Points on a hilly landscape, in no order, each with its height.
A ball rolls from a point to the lowest of its 2 nearest points, and stops where none of them is lower. Distance is the straight distance between rows; heights are no part of it.
k_978: [145 121 168 124 134 141 100 109 126  97  91 116 134 117 121 109 117  80
  84 134 134 108  82  96 133 132 139 185 156 157 110 140 111 136 169 135
 183 130 193 121 171 152 131]  h=5.31
k_402: [119 128  78 100  97 134 141 108 125  87 122  97 165 141 104 130  71 141
  38 141 164 172 133 168 144 124 173 184 128 133 182 105 153 130 143 161
 112 120 126 147 132 132 119]  h=4.04
k_700: [153 115 144 142  68 103 191  83 149 169 117 113 154 142 180  91 142 147
 149  69 118 125 144 109 116 139 131  65 178 107 138  97  89 128 138 128
 114  58 104 112 172 147 101]  h=7.74
k_620: [158  96 125 153  38  92 183  26 166 139 120 104 157 114 169  88 143 128
 100  67 149 135 103  99 137 137 153  66 167 116 105 103  81 112 173 137
 158  70 138  97 160 149  93]  h=7.84
k_340: [130 145  91  60 156 171 118 135 152  70 177 107 154 118  78 143  87 199
 116 142 133 182 148 167 146 107 107 164 138 138 156  69 135 116 130 157
  92 123 127 164 112 120 110]  h=6.38
k_640: [126 100 128 131 156 126  74 135 151 116 140 179 134 123 154 125 128  87
 121 121 162 121  70 154 165 159 144 136 165 185 126 142 159 183 118 114
 157 182 153 110 124 150 182]  h=5.37
k_577: [138 108 135 178  70 130 118 110 117 149  85  85 184  67 185  86 146 157
 107 139 141 137  98 119 130 128 107 116 137 104 129 145 103 127 214 171
 137 128 125  85 124 153 105]  h=3.82
k_563: [111 163 101 105 182 168 107 175 108 129 170  98 112 126  82 138  98 173
 156 165 171 131 158 173 167 105 119 157 116 104 140 146 144 107  95 161
  97 184 114 122  82 108 150]  h=4.42
k_222: [167  81 201 138  93 142 109 120 142 209 129 114 139 122 179  81 183 121
 130 113 102  89  78 107 172 134 112 119 182 171 115  94  85 160 169 132
 116 135 144 131 158 141 110]  h=5.87
k_386: [136 124 158 144 116 125 133 165  82 144 113 164 113 139 168 117 203  92
  86 160 121  75 118  85 117 123 159 133 109 168 102 155 125 153 144 105
 140 130 158 135 139 132  96]  h=4.39
k_494: [120 162 175 130 152  97 126 137 129  89 103 121 117 125  77 163 143 113
 142 136  94 122 144  68 114 126 104 134 123 175 106 139  91 109 172  95
 170 132 165 108 132 122 116]  h=1.74
k_452: [133 132 136 133 136 111 158 126 126 115  90  91 163 120  89 139  77 130
 103 149 127 128 117 130 145 120 138 169 117  90 135 137 132 107 171 124
 171 115 150 125 152 134 126]  h=4.52
k_397: [105 162 152 167 132 111 155 156  90 125 119 114  96 119  63 158 140 105
 129 158 108 125 156 104 126 117 106 153 102 137 104 158 126 100 123 143
 161 147 152 122 116 101 103]  h=0.97
k_306: [118 156  94  88 176 153 140 139 103 101 153 146 121 138  96 147 110 171
 144 147 101 165 169 107  98  96 127 154  92  59 143 118 123 118  75 138
 107  98 120 147 145 113 110]  h=2.73
k_233: [153 153 103 110  69 145 170 137 133 170 124  87 152 115 139 112  89 183
 161  92 102 136 174 121 145 122 101 118 131  77 139 114 126  91 177 179
  87 102  96 118 132 146  74]  h=3.26
k_283: [148 147 122 137 148 127 146 157 159 115 122 149 100 146 165 130  94 161
 198  77 102 130 190 139 114 133  93  91 111  45 127  84 131 146 112 113
 131  75  83 166 166 142 113]  h=3.48
k_259: [136 146 166 101 175 157 107 152 116 133 117 142 134 110  91 116 147 126
 152 140 130 123 138 128 148 143  99 173 163 158 127 116 100 144 120 105
 120 136 153 136 178 130 153]  h=5.65
k_759: [113 133 134 169 110  99 188 133  84 136 102  97 150 111 133 131 133 115
 126 151 124  74 140 107  83 133 116 116 133 100 101 172 123  99 136 138
 132  98 131 107 137 124  89]  h=2.58
k_342: [120 137  92 134 190 114 161 151  70 120 121 195  96 145 151 168 130 123
 158 148  87 112 178 102 115  88 128 128 108 103 103 141 125 107  85 115
 108 137 120 122 150 135 120]  h=3.86
k_626: [116 131 166 102 137 147 121 146 144 197 136 133 118 156 108 106 136 132
 216 107 103  89 135 144 121 115 119 131 125 129 126  96 124 130 115 107
  70 144  90 119 124 115 131]  h=4.15
k_505: [102 126 149 191 172 105 162 165  67  73 121 153  87 161 137 174 174  73
 101 182 130  87 118 122 115  70 140 119 121 167  78 200 133 100 132 109
 164 182 163 134 100 112 136]  h=5.02
k_682: [ 99 142  86 127 167 106 120 134  99 116 175 162  90 146 113 176 119 131
 140 134 107 186 155 123 113 126 129 101  94 131 147 134 135 136  38 123
 131 138 116 132  86  94 162]  h=0.58
k_486: [155 102 151 130  74 165 155  96 147 180 111  83 174 122 128  94 132 156
 108  97 138 121 100 101 132 125 120 137 198 146 135  81  73 102 166 163
 104 128 143 104 193 131 105]  h=6.83
k_906: [137 136 110  66 182 159  72 148 183 136 190 142 106 105  93 115 114 139
 133 130 135 141 130 153 178 170 104 165 129 157 148 101 135 155  59 124
  97 140 113 135 128 116 181]  h=5.92
k_629: [115 139  97 140 102  63 184 112 172 145 135 141 114 154 119 115 125 138
 150  80 107 162 179 122 122 148 136  70 101 110 144  91 145 130 107  94
 115  52  88 116 150 118  77]  h=2.76
k_697: [153  94 195 127 102 128 134  99 103 157 126 121 134 112 191  93 196 126
 119 131 108  79  76  72 123 124 143 100 181 174  61 117  77 154 164 121
 136 143 172 134 127 148  92]  h=5.98
k_36: [147 116  97 136 109  96 124 134 142 126 145 134 114 113 148 140  90 138
 167  91 118 166 148 147 133 163  72  81 130  88 163 110 144 127 124 136
 133  73  96 161 120 118 121]  h=3.04
k_310: [119 109 108  87 179 138 106 111 185 106 159 160 100 125 119 129 101 131
 147 110 108 173 139 152 109 142 101 127 108 120 168  76 135 141  42  94
  82  75  88 162 142  98 143]  h=3.15
k_504: [140 165 115  94 132 201 117 152 106 156 143 105 137 128  98 128  97 201
 154 145 153 135 159 174 164 113 109 152 119 128 120 121 151  90 165 179
  97 188 122 136  78 137 138]  h=4.16
k_831: [136 138 139 103 184 137 112 128 125  87 114 146 143 105  89 115 108 124
 118 132 141 156 119 132 165 142 129 197 182 144 123 132 109 140 141 142
 166 158 173 123 173 171 174]  h=5.50
k_80: [162  95 197 144 118 156  65 146 141 156 120 121 122 115 167  97 188  94
 103 132 148  72  70 113 168 161 111 132 166 176  84 124 111 149 165 115
 152 141 156 131 158 138 149]  h=5.77
k_539: [104 134 121 150 218 105 168 166  66  84 133 189 102 138 129 170 129  92
 138 174 104 120 122 111 125  77 127 151 120 145  99 163 127 111 120 111
 149 188 158 118 134 121 117]  h=4.46
k_321: [132 126 159 125 158 143 120 164 111 138 116 184 129 154 157 172 175 134
 181 128  96 108 141 118 107 110 109  97 145 153 106 134 126 137 132  84
 129 144 132 159 128 136 143]  h=4.63
k_142: [146 130  99 137  66 101 162  84 114 152 135 148 173  89 173 122 139 165
 129 114 128 125 106  92 135 121 159 118 166 140 122 102 120 153 187 158
 130 127 139 113 142 152  76]  h=4.34
k_983: [116 139 189 115 109 137 155 126  96 147  94  89 135 151  61 115 178 111
 134 127 126  96 165  86  78 141 132 137  92 106 139 192 111 101 143 100
 117 119 155  98 140 102  91]  h=3.23
k_575: [102 132  86 104 173 125 116 163 176 101 164 107  98 148  63 141  76 157
 136 130 149 145 141 161 125 131 116 126  71  84 162 131 148 130  35 105
  90 127  94 121 108  73 134]  h=6.14
k_573: [ 93  98  77 131  62 121 119 135 149 151 136 115 133 127 119 134  87 122
 117 129 160 128 111 157 101 157 143 124  99 137 177 140 162 132  92 143
 105 144 103 111  74 104 123]  h=2.24
k_873: [174 175  95  67 179 164  92 124 208 131 212 114  87 143 129 118  79 199
 150 136 127 152 146 180 162 130  96 124 120  95 143  73 139 147  46 123
  45 128  64 147  78  97 155]  h=6.12
k_18: [142 128 211 130  76 130 142 132 120 145  92 113 102 140 116 125 217 121
 135 130  94  65 155  66 114 124 108 114 107 150 111 184  77  90 178 116
 134 118 160 128 127 113  69]  h=2.82
k_670: [118 128  89 142 124 133 106 146  71 152 155 177 134 101 156 135 139 128
 154 138 128 146 105 124 120 131 125 140 129 136 130 143 158 155 135 165
 125 183 124 123  84 149 131]  h=1.35
k_687: [133 131 112 128  91 168 107 141 132 178 127  99 159 114 131 114 104 157
 164 129 160 117 111 158 142 133 119 135 128 134 130 120 151 105 171 162
 109 158 111 106  98 126 121]  h=3.84
k_614: [114  83 141  84 116 144  95 123 201 194 147 141 102 132 129 128 136  91
 146 102  77  97 100 165 122 156 128 119 122 159 160  96 129 151  63 103
  84 121 110 157 121 124 166]  h=1.12
k_248: [143 111  89 107  83 141  83 127 156 127 178 160 147 125 151 113  94 142
 103 112 160 169  64 182 150 143 142 170 148 168 187  88 168 184 145 172
 114 143 112 149 127 117 130]  h=3.14
k_828: [143 121 104 164 113  87 139 123  95 158 121 158 143 136 184 137 152 138
 140 133 125 142 138 108 131 138 149  77 124 128 132 135 139 168 138 100
 144 112 115 120 121 144 138]  h=3.33
k_151: [115 153  59 124 150 133 122 133 100 117 198 110  96 134  95 168  81 174
 106 151 123 194 148 136 135 110 112 131 112  79 133 129 153 120  58 179
 129 147 121 130  63  92 146]  h=1.46
k_796: [100 136 113 130 142  84 132 129 102  78 141 198 133 128 116 151 128 102
 142 127  90 156 111  94  99 109 154 142 154 182 125 125 130 154 122 128
 158 140 150 118 115 128 117]  h=3.46
k_677: [145 138 113  85  79 156 176  94 136 116 109  98 189 116 104 127  96 178
 105 104 130 154 135 132 138  94 137 149 193 160 155  74  96 101 197 176
  95 117 139 138 186 156  87]  h=6.70
k_477: [117 118 114 142 105  95 161 124 162 103 114 163 117 180 145 157 141 127
 140  86 102 152 167 110 101 128 149  52  99 136 120 102 136 113 115  65
 149  75 116 148 134 117 112]  h=2.94
k_280: [128  92 136 135  85 162 104  79 154 150  94  68 171 118 114  88  95 126
 107 100 183 156  94 157 137 160 124 131 171 129 142 117 104 105 156 152
 147 128 127  94 147 143 176]  h=6.24
k_958: [146 142 112 101 208 153  96 197 135 166 179 139  76 135 143 126 134 144
 160 167 150 109 160 160 186 137  94 125  85  82 136 158 155 139  60 120
  83 152  78 135 104 100 168]  h=5.91
k_404: [145 128 166 164 132 105 131 141 132 110  50  74 139 131 126 142 140 106
 103 143 121 107 146  99 127 147 127 103 110  95  88 184 125  96 170  84
 197 102 150 124 129 150 142]  h=4.60
k_613: [103 119 112 145 114  82  91 121 176  74 129 141  95 155  97 161 111  66
  97 119 118 124 110 102 109 152 164 114 103 190 132 126 140 150 107  84
 164 131 144 110 111 101 140]  h=5.70
k_693: [133  99 162 150 127 137  68 129 120 160 143 160 150 107 176 102 176 110
 136 121 152  98  43 143 146 141 139 138 145 165 109 145 142 178 161 126
 144 189 142 110 102 145 144]  h=5.61
k_560: [127 148  98  85 131 144 157 111 136  89 136 128 170 106  92 141  68 177
 133 115 133 171 121 161 138  99 122 167 170 126 144  74 121 122 168 159
 121 134 141 146 159 156 118]  h=6.54
k_359: [105 148 133 122 130  92 157  95 121  44 116 170 133 110 112 171 134  88
 105 121  76 147 117  66  81 111 154 156 144 167 120 114  99 139 157 133
 189 101 172 120 172 138  90]  h=2.83
k_70: [133 117 101 168  99 126 118 122  97 205 122 132 134 121 167  82 147 129
 109 139 141 121 121 125 139 145 163 101  86 129 135 145 166 156 141 119
 116 127 112  77 101 153 128]  h=3.80
k_234: [147 154 106  86 144 155  89 141 116 148 206 149 124 109 149 143 130 185
 176 137  92 170 120 139 141 138  93 143 142  92 161 114 150 163  87 168
 102 149 108 159  61 108 137]  h=1.13
k_989: [145 126  76 152  73  89 118  78 123 107 104 107 162  57 151 120 100 121
  59 107 163 185 114 162 153 146 139 150 145 102 157  96 124 128 197 191
 157 101 127 149 153 185 112]  h=7.44
k_398: [128 123 163  79 185 181  93 135 204 156 133 130  86 162 127 121 131 124
 166  99 112 106 172 167 132 161 102 102 123 102 128  90 128 142  30  84
  70 111  80 162 158 120 186]  h=3.54
k_252: [135 106 110 147  93  79 178  51 121  86  79 127 174  93 165 131 112 116
  87 126 141 147 102 108 111 103 168 117 167 105 108 133  93 133 163 138
 190  96 143 136 167 177 117]  h=7.16
k_466: [136 132  99 107 150 147 108 175 157 165 159 114 107 153 128 116 100 152
 172 133 135 130 164 158 138 153 106 114  99  84 174 128 153 151  67 115
  80 120  79 139 109 111 132]  h=6.02
k_544: [121 102 128 125 113 115 121  91 175 108 124 138 129 142  90 115 102  87
 121  95 133 136  92 121 115 149 144 125 138 177 143  92 126 139  98  87
 121 108 124 114 158 113 139]  h=5.97
k_457: [129 120 115 138  68  87 156  63 135  80 106 149 130 140 150 147 150  81
  69  97 128 136 133  95 103 149 176 105 141 150 121 113 122 136 137 108
 177  67 153 135 158 149 129]  h=6.93
k_79: [ 94 138 132 107 175 115 147 109 154 121 133 155 137 136 118 121 125 126
 169 113  98 142 160 119  74 122 127 121 115 140 156  72 126 123  69 106
  82  93  74 136 149 113 131]  h=2.75
k_179: [118  94  98  95  84 129  81 137 191 178 153 123 107 119 120 122 105 100
 124 118 134  94  72 162 123 165 136 137 111 169 166 134 148 156  68 133
  80 159  98 126 105 124 144]  h=1.70
k_379: [133 148 108 163 152 120 153 136  48 151 113 178 117  90 162 143 144 141
 124 164 133 123 126 104 135  85 133 144 123 106  81 180 139 136 151 153
 149 201 148 114 106 165 107]  h=1.97
k_601: [176 107  99 162  60  91 135  60 133 138 123 130 146  90 158 118 126 105
  92  88 158 184  97 137 145 145 123 117 189 137 163  75  83 134 165 168
 141  87 119 149 191 165 111]  h=7.54
k_709: [129 106  98 121 160 150  76 121 135 114 117 140 132 101 144 133  99 107
  97 148 161 153 120 160 174 176 116 150 103  79 136 154 151 140 110 141
 176 133 127 114 112 142 213]  h=6.59
k_245: [123 129 181 170 153 125 100 151  99  74 118 109  81 127 110 132 168  40
  71 179 155  55  77 137 126 120 132 163  80 147  80 202 147 100 156 117
 188 155 170 116 112 115 140]  h=6.18
k_128: [117 140 111 105 110 145  88 154 116 129 187 176 141  95 115 149 132 150
 175 130  92 169  95 126 132 130  92 163 136 142 150 114 147 137 142 185
 130 157 156 145  83 127 111]  h=0.43
k_314: [159 115 185 151 117 162 114 154  82  99  66 138 113 116 171 122 207  96
  67 176 140  70 126  97 118 129 116 147 132 161  68 189  87 137 181 112
 176 131 180 165 153 158 134]  h=4.74
k_119: [116 132 127 152 190 101 125 150  98  98  97 134 134 113 140 169 101 104
 151 158 133 114 128 143 140 122 107 133 148  89  94 165 150 109 137 128
 173 150 129 128 132 141 186]  h=4.91
k_6: [115 125 126 113 178 164  92 156 108 101 142 148 101 116 116 164 146  85
 107 180 145 126 137 151 171 160 118 169  98  89 120 207 152 107 101 136
 172 148 158 123 111 123 199]  h=6.47
k_149: [117  92 143 156 163 111 102 160 155 160 120 150 120 146 134 132 129 105
 183 133 165  75  95 156 118 127 116  88 125 146 104 148 140 128  96  78
 101 164  99 130 113 117 164]  h=4.69
k_653: [165 138  69  75  71 152 139  99 189 134 171  74 134 146 106 103  84 184
 104  72 139 191 198 187 166 148 124  87 118 114 186  70 161  94 132 142
  49  76  87 161  95 124  88]  h=4.23
k_91: [146 106 185 132 114 152 130 121 112  79  85 123 135 137 178 137 175  84
  66 141 125  92  96  76  91 122 149 128 186 193  79 146  82 126 172 123
 195 121 196 154 166 160 135]  h=5.05
k_55: [ 95 145  79  80 151 128 122 117 176  61 189  89 135 140  53 139  43 180
 108 135 154 180 147 180 133 110 121 145 108  88 160  93 149 114  75 135
 102 116 109 136  94  81 141]  h=6.25
k_488: [120 143 172  75 198 177 115 148 134 174 137 132 104 179 152  94 148 131
 199 106  97  96 172 159 124 111 134 132 107  82 148  92 114 149  59 116
  57 121  81 157 147 127 161]  h=3.85
k_497: [107 141 167 129 140 137  69 164 100  98 132 159 102 102 110  91 176  86
 127 145 149  94  86 116 138 120 116 197 160 200 102 187 126 152 167 150
 175 191 190 106 108 144 118]  h=1.73
k_236: [134 115 134 146 141 127 113 141 131 130  78 108 123 157 132 140 125  93
 124 117 140 115 170 123 127 171 117  91 117 118 122 150 141 109 104  78
 152  99 128 126 130 139 170]  h=4.27
k_533: [141 121  89 118 138 138  91  96 120 133 105 139 113 132 169 109  86 145
 146 120 165 176 151 173 141 149 123  91 117  54 147 139 153 136 100 131
 145 115  86 113 104 150 198]  h=6.73
k_622: [155 117 113 150  76 167 140 109 126 193  97 105 156 105 173  92 102 179
 155  99 137 136 131 141 129 127 105 113 146  83 126 111 128 111 197 173
 111 113 103 104 139 169 115]  h=3.55
k_518: [103 163 172 111 169 150 138 141  72 117 108 161  83 165  93 155 179 128
 175 131  99 122 184  98  94  92 140 122  97 121  91 181 107 101 107 106
 146 168 148 130 123 130 146]  h=5.58
k_390: [ 99 161 144 174 112 129 164 153  61 171 134  99  89 128  62 134 140 153
 171 149 158 117 165 146 130  77 112 147  99  98 103 182 111  87 139 171
 119 178 129 120  98 107 105]  h=1.68
k_822: [140 136 142 157 155  78 168  94 156 107  53  63 133 144 107 130  76  95
  87 125 113 136 152 119 140 141 142 135 113  51 100 160 149  96 153  94
 178  78 140 146 159 164 141]  h=4.75
k_885: [127 144 162 165 166 125 170 159 113  52  87 119  96 174 115 190 159  68
  78 168 101  89 156  94 101 100 145 123 108 164  70 177 140  79 141  73
 146 131 163 141 125 106 137]  h=5.57
k_174: [124  91 122 130  68 118 115 130 167 179 142 109 142 129 138 115 113 124
 154  77 115 126 117 144 113 165 107  93 122 119 185 133 142 127 113 117
 104  91 101 125 101 106 122]  h=2.69
k_753: [109 156 108 151 112  83 185 144 140 179 134 111 143 154 122  92 103 164
 179 104 119 113 170 134 120 108 156  92 102 112 153 106 144 136 122 118
  78 109  81  84 114 102  89]  h=2.12
k_405: [129  83 146 144  62  96 123  65 139  98 145 166 148 131 187 126 161 102
  94  81 128 145  60  99 112 142 172  92 175 186 135  91 103 172 156 128
 172 112 150 126 146 140 113]  h=6.68
k_189: [133 112 121 154 162  96 131 156  89 111 104 190 147 133 189 178 153 141
 138 146 113 125 118  94 126  96 137  95 151 144  96 143 132 164 153  77
 166 161 146 151 131 158 131]  h=4.05
k_912: [166 187  97  57 123 182 120 117 161 134 208  81 134 144 117 124 115 245
 122 136  81 187 176 145 151  86 114 128 105  97 155  62 130 128 107 163
  71 107  96 174  71 118  91]  h=2.01
k_991: [106 154  76 124 174 110 187 139  75 104 119 144 130 124 129 156  86 145
 127 155 116 152 159 125 114  82 155 153 108  50 132 151 132  99 110 159
 121 137 126 109 135 129 126]  h=3.24
k_623: [127 100 124 130  89 106 149  74 157 123  99  95 150 134  97 101  87 100
 113  90 155 135 112 121 126 140 133 108 160 117 130 100 106 103 147 119
 133  87 132 102 157 126 138]  h=6.13
k_41: [ 81 146 124 122 162 106 128 138 135 119 125 103 101 144  61 150  87 123
 183 125 129 129 151 133 114 112 148 112 104  97 119 147 134 107  91 117
 138 164 124 102 106 101 167]  h=4.90
k_713: [122 141 138 123 111 106 174 100 136 140 126 172 130 124 147 130 166 118
 131 129  68 100 125  59 102 109 143 117 141 193  81  80 107 131 142 109
 131  99 140 110 150 131  82]  h=1.76
k_203: [ 94 179 150 144 153 124 178 156 110 149 145 103  98 114  53 157 168 150
 142 132  81 169 185  94  86 103  91 140  63 129 130 137 113 104  96 134
 117 139 130 133 138  78  78]  h=1.62
k_833: [147 112 136 152  81 131  99 142 106 173 122 120 135 140 175  88 162 121
  84 147 129  92  90  99 138 145 170 145 102 150 130 130 133 182 164 121
 156 112 139 109 135 133  94]  h=4.10
k_694: [147 167 102  77 171 157 107 143 132 116 198 105 112 128 105 127 110 229
 142 144 103 175 164 128 128 101  83 142  89  50 133  96 129 136  67 151
 101  92 106 161 108 101 107]  h=2.38
k_975: [113 149  72  98 125  99 145 105 109 108 170 191 135 127 126 141 129 131
 128 111  91 189 141 118 108 119 150 136 127 147 166  81 134 152 102 139
 120 114 122 133 125 126 107]  h=2.72
k_476: [188 109 111 144  65 121 168  77 143 173 134 118 150 122 172  93 131 151
 144  52 131 181 134 148 141 136 119  85 171  89 182  88  94 138 143 164
 106  61  92 158 180 167 101]  h=7.64
k_37: [126 130 163 115  90 138 151 121 121 160 122  90 169 125  97  81 128 144
 131 135 145  82  90 104 119 109 145 155 168 182 125 111  91 113 164 141
  81 131 137 104 143 115  85]  h=6.90
k_675: [146 112 166 118 128 128 159 110 146  91 104 162 131 131 135 132 148 108
  95 120  93 119 102  71  90 113 157 132 145 175 109  85  84 150 146  96
 160  83 167 144 209 141  85]  h=2.02
k_502: [154 118  90 108  61 162 106 117 155 109 147  99 164 139 132 109  92 156
  55  99 173 178 118 185 166 141 146 148 141 177 204  65 151 139 178 167
 107 125 119 172 156 131 101]  h=3.59
k_440: [165 169 106  88 106 162 122 145 115 174 193  95 137 113 148 124 133 191
 148 133  81 177 159 132 145 126 106 129 121  92 175  95 135 142 116 182
  71 111  99 165  61 117  94]  h=1.58
k_348: [154 145 126  89 206 151 100 178 125 121 146 154 107 117 120 139 141 124
 145 170 141 119 164 139 182 157  91 147 134 117 126 133 138 144  81 102
 119 132 118 138 174 121 178]  h=5.78
k_676: [120 149 133 125 102 149 163 146 119 159 124 103 129 129 105 112 121 145
 164 116  98  97 178 115  99 146  86 126 120  88 126 132 134  88 125 143
  98  91 108 126 141 111  73]  h=2.95
k_159: [121 132 146 182 103 133 150 144  68 166  99 109 126 109 140 108 157 145
 165 153 149  77 128 124 109  99  95 123 110 101  91 182 134  86 169 143
 148 138 128 102  97 119 105]  h=2.20
k_835: [113 116  85 103 149 105 133 106 126  96 135 186 100 154 133 167 119 116
 115 121 107 164 149 112 114 137 158 100  93 126 150 121 141 133  78  88
 143  94 123 135 132 126 151]  h=1.75
k_932: [126 120 102 168  73  75 163  50 142  79  90  82 187  55 173 112 100 126
  33 123 148 152  79 131 139  97 178 154 155 100 111 115 101 135 207 185
 176 112 136 131 151 186 100]  h=7.31
k_499: [ 96 150 160 134 181 133 123 168 106 131 120 142  76 190  92 140 146 110
 201 130 147  80 161 122 111  89 152 106  85 119  96 165 123  97  83  94
 117 167 114 116 111 113 153]  h=5.22
k_395: [106 138 189 117 127 160 159 141 133 110  91 118 114 192  92 151 207  87
 144 120 105  83 177 102  61 137 145  93  86 136 112 177 130  86 115  62
 106 109 143 121 130 100 120]  h=3.77
k_389: [153 105  96 108  59 163 128  82 183 139 136  70 149 137 102  93  94 142
  59  78 168 184 148 170 152 166 135 127 143 137 184  83 138 103 157 156
  68  88 120 148 151 131  99]  h=3.93
k_138: [104 112 172 126  97 138 134 136 132 127 108 120 142 156 126 140 187  77
 131 117 101  71 135 113  65 140 139  96 129 166 138 142 107 114 100  84
 108 101 127 134 135 103 132]  h=4.25
k_286: [146 108 149 159  65 121 135  97  99 201 116 109 189  81 216 103 176 164
 133 122 127 111  80 113 127 134 125 101 179 137 129 130 116 158 201 167
  97 151 119 109 113 154  85]  h=4.06
k_688: [113 127  84 109 151 136 141 113 120 103 118 111 140 120  93 126  65 103
  69 152 148 145 125 150 159 138 145 187 116  99 148 114 157 114 114 128
 123 111 143 122 150 110 141]  h=4.33
k_872: [102 122  88 172 128  47 139 124 125  86 123 129 124 128 115 144  86  86
  74 157 124 136 109 125 141 126 158 140 123 146 120 123 161 140 139 128
 164 114 141 110 115 100 115]  h=5.39
k_258: [125 105 133 172 147  59 123 120 131  82  94 110 152 103 163 149  96  92
  96 157 134 112  78 133 150 139 121 132 159 123 102 135 148 144 166 120
 194 125 136 143 126 136 158]  h=5.16
k_737: [112 131 124 151 139 127 114 165 139 197 141 138 116 154 120 116 112 151
 209 122 139  85 107 162 125 107 127 102 101 110 124 141 152 138 115 115
  88 193  89 110  90 103 131]  h=4.40
k_175: [130 118 160 118 151 180 110 153 154 155  90 120 105 189 130 118 127 115
 159  93 133  94 182 137 121 169 115  88 113  96 114 126 140 102  73  82
 104  98 107 147 154 133 176]  h=3.90
k_808: [126 116 167 143 146 144 109 184  91 131 127 176  99 135 121 149 194  85
 146 157 137  78 123 126 130 117 106 142 111 165 103 179 141 111 112  99
 123 154 145 156 112 127 141]  h=5.06
k_826: [100 151 107 131 201 112 124 157 111 104 132 125 113 122  85 149  66 132
 155 160 151 134 126 170 161 102 126 167 130  97 103 152 150  95 115 150
 142 190 127 112  97 118 176]  h=4.65
k_714: [109 147 185 144 143  92 128 138  99  90 126 120 123 124  87 121 148  92
 122 152 121  84  95  75 115  96 146 153 141 197  91 163  99 132 171 126
 166 171 184 104 100 123  94]  h=2.32
k_293: [111 129 154 180 169 135 124 156 103 111 104 108  81 113  83 151 161  62
  80 185 150 108 119 143 147 119 119 174  49  97  97 221 156  79 135 131
 186 166 166 113 106 118 172]  h=6.31
k_800: [120 129 147 155 112  85 168 139 118 172 115 121 140 160 169 105 161 130
 163 126 122  81 159 106 109 130 157  52 132 130 117 136 137 146 115  86
 112 104  96 102 115 122 119]  h=2.74
k_553: [143 131 179 114 106 128 140 130 131 166 104 140 122 122 121 130 171 137
 152 119  63  97 145  67 116 114  99 119 130 148 105 104  80 117 171 115
 118 113 140 125 170 133  81]  h=2.37
k_481: [133  69 150 174  80 149  74  88 155 133 109  86 172 100 162  69 127 108
  81 112 196 140  41 148 116 151 147 133 163 168 153 115 101 162 157 162
 151 146 136  85 143 136 160]  h=6.35
k_99: [149 156  76  54 178 165  78 133 183 101 206 106 111 124 105 128  76 173
 105 154 159 140 146 186 181 153 109 152 142 115 140 117 140 144  42 142
  60 154  99 132  76 108 186]  h=6.03
k_424: [ 81 176 162 113 192 126 161 119 119 131 140 138 113 128  82 139 162 149
 171 133  76 159 190  89  72 113 117 135  66 156 142  96 118 103  79 104
  92 113  86 122 142 101  96]  h=2.17
k_287: [126  98  76 132 100 123 101 122 156 122 153 142 130 109 135 123  66 141
 117 132 181 165  84 192 143 161 118 124 116 110 177 125 180 158 127 151
 124 129 106 128  97 109 149]  h=2.71
k_197: [121 101 102 123 164 119  85 135 139 128 138 170 129 126 160 142 101 126
 169 121 177 130  94 180 141 146 127 113 146 113 145 155 155 172  84 110
 114 189  94 119 108 130 199]  h=5.03
k_201: [115  67 170 176  82 108  91  76 138  93 119 106 164  99 212  92 152 118
  91 104 171 129  17 114 108 137 153  98 171 158 113 123 103 168 182 143
 187 143 152 113 133 131 125]  h=6.48
k_866: [146 115 175 151 150 166 113 171 128  61  86 116 101 172 129 160 182  57
  71 174 143  55 121 127 113 135 135 125 103 166  84 188 129  94 149  64
 151 124 176 158 120 114 153]  h=5.94
k_849: [108 149 136 156 154 126 119 150  63 112 114 153 110  89 108 114 135 120
 117 168 142 125 109 136 155 102 127 202 142 144  81 186 137 118 168 173
 168 209 177 102  85 163 128]  h=1.02

Where does a ball stop that starts at each point below?
k_222 -> k_398
k_560 -> k_753
k_697 -> k_398
k_252 -> k_397
k_620 -> k_397
k_41 -> k_397
k_906 -> k_753
k_709 -> k_128
k_286 -> k_397
k_873 -> k_753
k_342 -> k_128

Call two points neighbours if one is among the 2 nearest of the other. Go from one point of each pair to the other, from neighbour to neighbour, staying as low as possible. Name the highest point that can't be avoided.
k_753 and k_614 -> k_283
k_128 and k_849 -> k_379
k_713 and k_753 -> k_796
k_128 and k_397 -> k_714
k_682 and k_753 -> k_477

Write out the way that a ball takes from each point below.
k_700 -> k_476 k_601 k_989 k_932 k_252 k_457 k_405 k_201 k_481 k_280 k_623 k_544 k_613 k_872 k_258 k_119 k_826 k_563 k_504 k_687 k_622 k_233 k_676 k_759 k_159 k_390 k_397
k_37 -> k_687 k_622 k_233 k_676 k_759 k_159 k_390 k_397
k_499 -> k_41 k_826 k_563 k_504 k_687 k_622 k_233 k_676 k_759 k_159 k_390 k_397
k_486 -> k_677 k_560 k_340 k_55 k_575 k_466 k_958 k_348 k_259 k_831 k_978 k_91 k_314 k_386 k_833 k_70 k_828 k_800 k_753
